Each row is a point on a tangle of strands that fork, close into loops and nearly touch. The rows are in no order.
In the rows, zero is written as 128.
Points whose rows are less than 86.4 apart are linked; no others are. Some points are linked to none.
gad: [130  48 106 132  95 177 148  98 223 134 154 145 135 165 124 130 125 140
 164 126 122 137  90 125]
paf: [ 97  94 115 110 122 150 124  98 162 145 126 166  97 150  96  92 153  97
 156 156 139 141 110 142]
vete: [ 73 185  63 112 110 129  89 133 138 119 126  83 101 149 209 107 168  76
 171 136 151 118 106  75]
maf: [184 123 181 156 127  92 135 143 107 142 123 140 151  92 105 181 117 169
  88  88 115 115 151 131]
Sulaf: [163 190  81 159 131 114 174 194  62  81 143  86 140 126 168 100  87 146
  71 102 110 129 133 144]
movil: [143 160 174 119 151 109 112 131 124 158 119  89 180  90 152 141 188 119
 112 129 132 137 115 117]
neraf: [118 101 126 110 108 151 113  91 186 170 150 149 126 151 107  97 193  82
 178 146 163 123  71 108]
Fodi: [146 180 139 122 122  96 141 180  53 119 123  77 149 125 134 134 133 134
  96 133 140 126 133 153]
kodo: [119 126 178 131 167 101  94  94 142 154 144 164 114  94  97 126 131 121
 116 133 139 144 158 139]
lunel: [145 122 161 140 123 126 127 140 158 144 148 108 168 119 144 165 149 156
 104 123 112 123 115 115]
los: [100  83  26 120  91 183 161  90 167  73 140 131 133 166 164  95 114 121
 174 166 118 158 141 105]
duvi: [152 180 166 101 172  89 113 155  42 148  85  91 136  89 138 127 143 124
  84 120 136 133 147 140]
Vema: [165  60 150 149 131 124 132 112 164 131 144 154 114  89  82 181  94 161
  94 134 113 142 153 161]
vid: [ 96 155 138 112 124 136 107 115 156 147 138 118 135 131 152 114 173 101
 167 135 143 123  97  95]
Malin: [ 64 153  44 110 101 134 107 120 145 123 131  92 104 140 202 100 165  74
 159 165 134 134 113  76]
tis: [ 99  55  41 120 111 180 158  75 177 119  92 164 107 161 128  40 131  89
 178 152 120 141 125 105]
zape: [100  89 134 118 141 140 115  83 141 145 121 173  83 136  69  91 115 111
 144 159 145 141 134 155]
Bana: [117 125 103 118 115 139 135 131 138 113 154 112 136 141 144 133 129 130
 125 159 121 132 119 127]
Vegi: [101  68  92 118 111 156 131  83 176 158 134 165 104 148  90  58 167  74
 157 172 140 134 102 120]
Tisir: [123 167 169 118 158 113 106 141  82 129 115 129 118 119 116 137 117 140
 115 135 129 123 144 135]
leg: [ 99 113 102 128 120 156 138 113 137  94 136 138 108 151 126 117  95 135
 147 169 117 145 132 132]
rel: [136 119 128 158 150 163 134 125 132  88 114 148 119 135 137 151  69 154
 112 131  98 136 166 126]
Tuka: [ 88 113   9 114 105 164 154 103 151  75 136 123 114 158 181  83 137  96
 171 175 131 130 134  93]
fugap: [160 176 170 136 117 100 140 175  92 143 120  77 194 120 147 150 160 147
 133  95 141 114 110 131]
fular: [161 130 154 169 155 158 140 137 129 111 116 151 113 109 130 163  57 176
  80 108  90 122 165 114]
kosop: [ 89 103  62 108 107 164 150 111 133  93 118 147  93 161 128  98  91 106
 160 173 120 144 130 135]
sosi: [ 77 124  67 102  99 137 115 119 135 156 117 138  72 163 119  78 174  48
 185 165 152 118  97 100]
ruru: [151 116 165 115 123  76 138 151  66 123 135 129 143 129  72 175 122 155
 135 141 150 112 139 169]
roner: [106  62 121 133 143 151 129  74 160 121 120 178  95 122  82  90 104 112
 130 162 116 155 157 167]
rapon: [ 79 137 109  91 121 135  96 110 137 171 109 145  86 143 119  96 181  65
 187 148 161 119  90 106]
vepiz: [145 130 181 115 141  69 119 137  88 151 126 140 158 125  82 185 159 133
 151 124 160 124 134 163]
Tukas: [142  28 131 144 109 126 135  77 204 171 170 164 112 118  77 121 140 116
 121 125 145 155 121 179]
pego: [101  77  48 115 105 186 147  75 176 104 125 142 130 165 141  81 129 108
 174 159 125 148 123 102]
Fup: [149  99 178 152 140 114 120 117 147 135 144 156 127 104  91 168 104 149
  98 130 123 130 155 146]
desiv: [181 178 185 145 150  92 127 153  73 145  91 120 162 108 124 157 125 154
  92  57 122 106 135 118]
lipo: [ 73 207  98 115 134 139  94 156 116 100 105  95  95 133 184 109 124 116
 159  99 122 118 117  95]
Nosik: [204 164 166 163 111 105 167 171  66 120 120 130 169 118 128 174  91 187
  89  56 116  95 131 131]
Sava: [117 149 182 118 174 123  83 109 148 163 120 142 125  93 128 124 152 123
 118 123 130 134 134 113]
Gug: [106 166 138 110 123 122 108 146 125 128 123  94 139 127 155 134 156 106
 149 132 140 120 105 116]
Mafuv: [140 107 140 129 117 130 138 136 159 129 151 108 159 124 133 155 137 145
  99 155 106 128 122 133]
Rof: [135 191 132 102 141  85 119 176  39 137  94  74 145 104 153 129 151 110
  99 117 141 127 131 142]
namab: [ 73 149  33 113 108 147 133 115 137 100 136 101 109 149 195  94 148  88
 146 176 136 132 124  95]
kamu: [177 149 154 146 133 113 159 163  57 121 115 116 137 122 126 148  92 158
  69 120 104 117 156 147]
fazi: [ 67 120  37 102  95 144 125 114 133 130 112 132  67 167 128  81 148  59
 178 174 153 130 109 106]
nam: [187 149 167 160  98 116 160 166 115 128 128 123 174 129 135 189 111 189
 111  55 100  98 124 124]
Ris: [ 98  71  65 119 120 162 134  74 190 144 115 164 107 142 110  42 148  82
 153 176 118 144 126 114]
Rok: [112 107 112 138 139 170 135 101 133  82 117 145 112 139 131 126  70 148
 138 148 111 144 163 129]
fufe: [156 147  98 152 133 153 159 155 116  90 144  99 164 132 186 126 112 164
  73 123  75 135 146 104]
teka: [154 140 176 131 143 109 114 128 147 154 127 105 171  96 153 148 170 149
  89 117 117 121 125 116]
vaz: [181 187 153 153 113  96 154 174  56 108 109 132 155 141 121 153  84 181
 118  46 122  94 131 130]
lapep: [159 230  79 147 126 103 162 208  60  88 138  74 139 120 169  96  96 130
  91  90 124 130 121 142]
delin: [184 194 173 138 146  87 137 163  46 141  97 121 161 127 126 152 106 159
 122  43 137 106 141 125]
Vob: [142 126 136 137 100 135 144 157 128 101 144 126 152 145 126 170 105 166
 141 111 118 111 118 143]
Rato: [155  99 141 128 117 101 149 152  81 102 139 125 126 132  81 164  93 156
 107 155 133 123 145 173]
tizu: [ 75 117  65 100 102 149 135 126 130 117 132 131  96 160 127 103 138  93
 161 185 140 139 111 126]
lizu: [117 193 124 126 168 127 112 161  97 121 102 105 126 112 175 111 109 139
  78 114  99 124 148 104]
Libo: [ 98 111 129 103 118 139 106 105 158 178 141 160 105 144  96  84 203  65
 188 141 168 125  85 119]
Bas: [ 94 172 100 103  95 104 123 179  88 101 153  84 126 141 160 128 150  96
 163 142 166 116 100 136]
Fudu: [153 198 156 132 178 125 125 159  70 134  98 104 132 113 160 122 103 150
  77  89 105 115 147 111]
kisen: [180 115 132 163 131 131 173 166  65  89 128 117 128 118 124 152  67 166
  55 134  94 124 170 148]
Beseg: [123  99 164 134 141 105 104  83 170 158 155 187 107 108  77 107 131 107
 118 131 153 146 142 166]
vule: [105 179 146 119 172 139  92 130 126 129 108 104 118 108 172 107 136 131
 107 101 114 128 141  86]
Dipev: [155  52 152 152 140 127 136  89 155 123 145 172  93  90  81 150  57 139
 101 148 113 156 167 163]
sotim: [163 141 154 143  94 119 154 172 117 106 144 113 165 135 131 173 114 173
 125  84 111 105 111 130]
kuze: [124  72 142 131 105 153 134 111 206 146 152 143 145 151 107 145 134 142
 158 122 136 126 101 131]
zaf: [129  20 117 133 102 151 142  82 205 153 162 157 116 140  73 113 142 127
 150 134 138 155 103 174]
gev: [ 77 206  84 117 119 126  88 162 127 110 118  78  95 123 192 113 154  94
 158  92 142 126  98  83]
fek: [ 99 121 121 120 109 152 115 103 185 152 146 127 140 150 152 100 180  97
 167 147 147 119  84  91]
Rosat: [108 141 181 103 145 112 103 123 142 154 124 150 138 130 102 148 168 116
 173 114 157 117 113 135]
dat: [117 164 152 116 139 111 109 147 106 137 121  87 153 113 151 144 175 128
 124 139 144 128 117 128]
katil: [ 73 178 118  91 154 124  67 132 105 135  97  79 101  95 173 104 169  88
 131 130 134 131 120  90]
kem: [132 170 172 108 181  92  91 142  64 151  98 107 130 103 122 129 137 126
 105 123 142 122 152 136]
lezi: [177 149 149 139 118  92 157 173  67 126 126  97 160 126 123 149 119 158
  78 124 116 122 136 153]
biz: [179 155  95 165 131 133 186 183  63  77 137 106 137 121 152 132  64 151
  65 113  91 117 154 142]
nelem: [118 104 161 128 119 136 118 102 192 160 147 153 139 148 108 141 151 140
 156 124 144 123 105 131]
Nor: [133 162 176 107 128  88 108 139 103 140 116 127 155 129 105 167 157 126
 169 109 155 112 129 142]
pel: [110 172 162 121 179 125  80 117 140 151 115 106 130  94 160 124 156 127
 115 119 118 126 125  97]
lafa: [178  94 171 159 115 114 138 136 126 126 131 151 133  98 107 201  74 179
  88  90 107 109 147 121]
vetod: [137  10  94 128 102 167 157  83 218 136 152 149 111 158  94 110 126 130
 158 128 133 159  99 155]
kep: [105  47  65 135 118 166 134  55 205 129 129 158 128 135 125  64 134 104
 126 164 108 153 150 121]
sufiv: [ 90 200 117 117 133 134 114 167  98  91 120 122 113 141 160 125 105 139
 158  86 134 110 117 120]
mukat: [153  77 119 123 106 118 160 159  92  92 151 100 123 142  96 177  80 161
 117 167 116 138 137 177]
dega: [174  91 169 166 141 142 136 131 132 104 121 167 114 106 111 192  44 177
  99 103  94 119 157 114]
lubif: [122 135 179 127 138 138 118 105 171 144 134 156 142 134 115 152 141 139
 158 104 138 108 112 123]
fevuk: [110  58  95 140 142 154 133  59 185 132 136 164 107 127 114  80 115 111
 113 172 118 160 156 135]
feso: [122  63 161 138 119 109 115  81 191 170 166 184 110 125  67 119 148 106
 140 115 150 148 121 173]
mepa: [176 155 192 142 153  79 118 133  96 153 111 125 161 100 113 173 140 164
  96  92 128 115 144 129]
depib: [141 124 174 135 162 114 102 121 118 138 128 152 121 113  95 146 114 142
 113 137 130 120 149 143]

A piece is all that can be reached along the links. How many separate loops has the piece of each point below (a circle has one, a figure eight two, a Y none), and how many tips (points with one link)?
movil: loops 1, tips 1
kep: loops 1, tips 1
gad: loops 0, tips 4

A fork is a point with three links, a tip a point with one. Leave the first point through the second and follow the links. Name the first fork or tip that comes.
kisen; kamu: depib
fek; neraf: leg
Rato; ruru: kodo
gev; vete: Ris
pego; los: sufiv

Name the points in between on the shortest way along the links from the first point to the second, in order.
kisen; kuze: kamu, lezi, Fodi, Rof, duvi, kem, Tisir, depib, kodo, Beseg, feso, Tukas, zaf, vetod, gad
Gug; maf: dat, movil, teka, lunel, Mafuv, Bana, leg, Rok, rel, fular, dega, lafa
vaz; sosi: delin, desiv, mepa, maf, lafa, dega, fular, rel, Rok, leg, kosop, tizu, fazi
Tisir; Fudu: depib, kodo, Sava, pel, vule, lizu
gev; zape: vete, Malin, namab, Tuka, los, pego, tis, Ris, Vegi, paf
kosop; fek: tizu, fazi, sosi, rapon, Libo, neraf
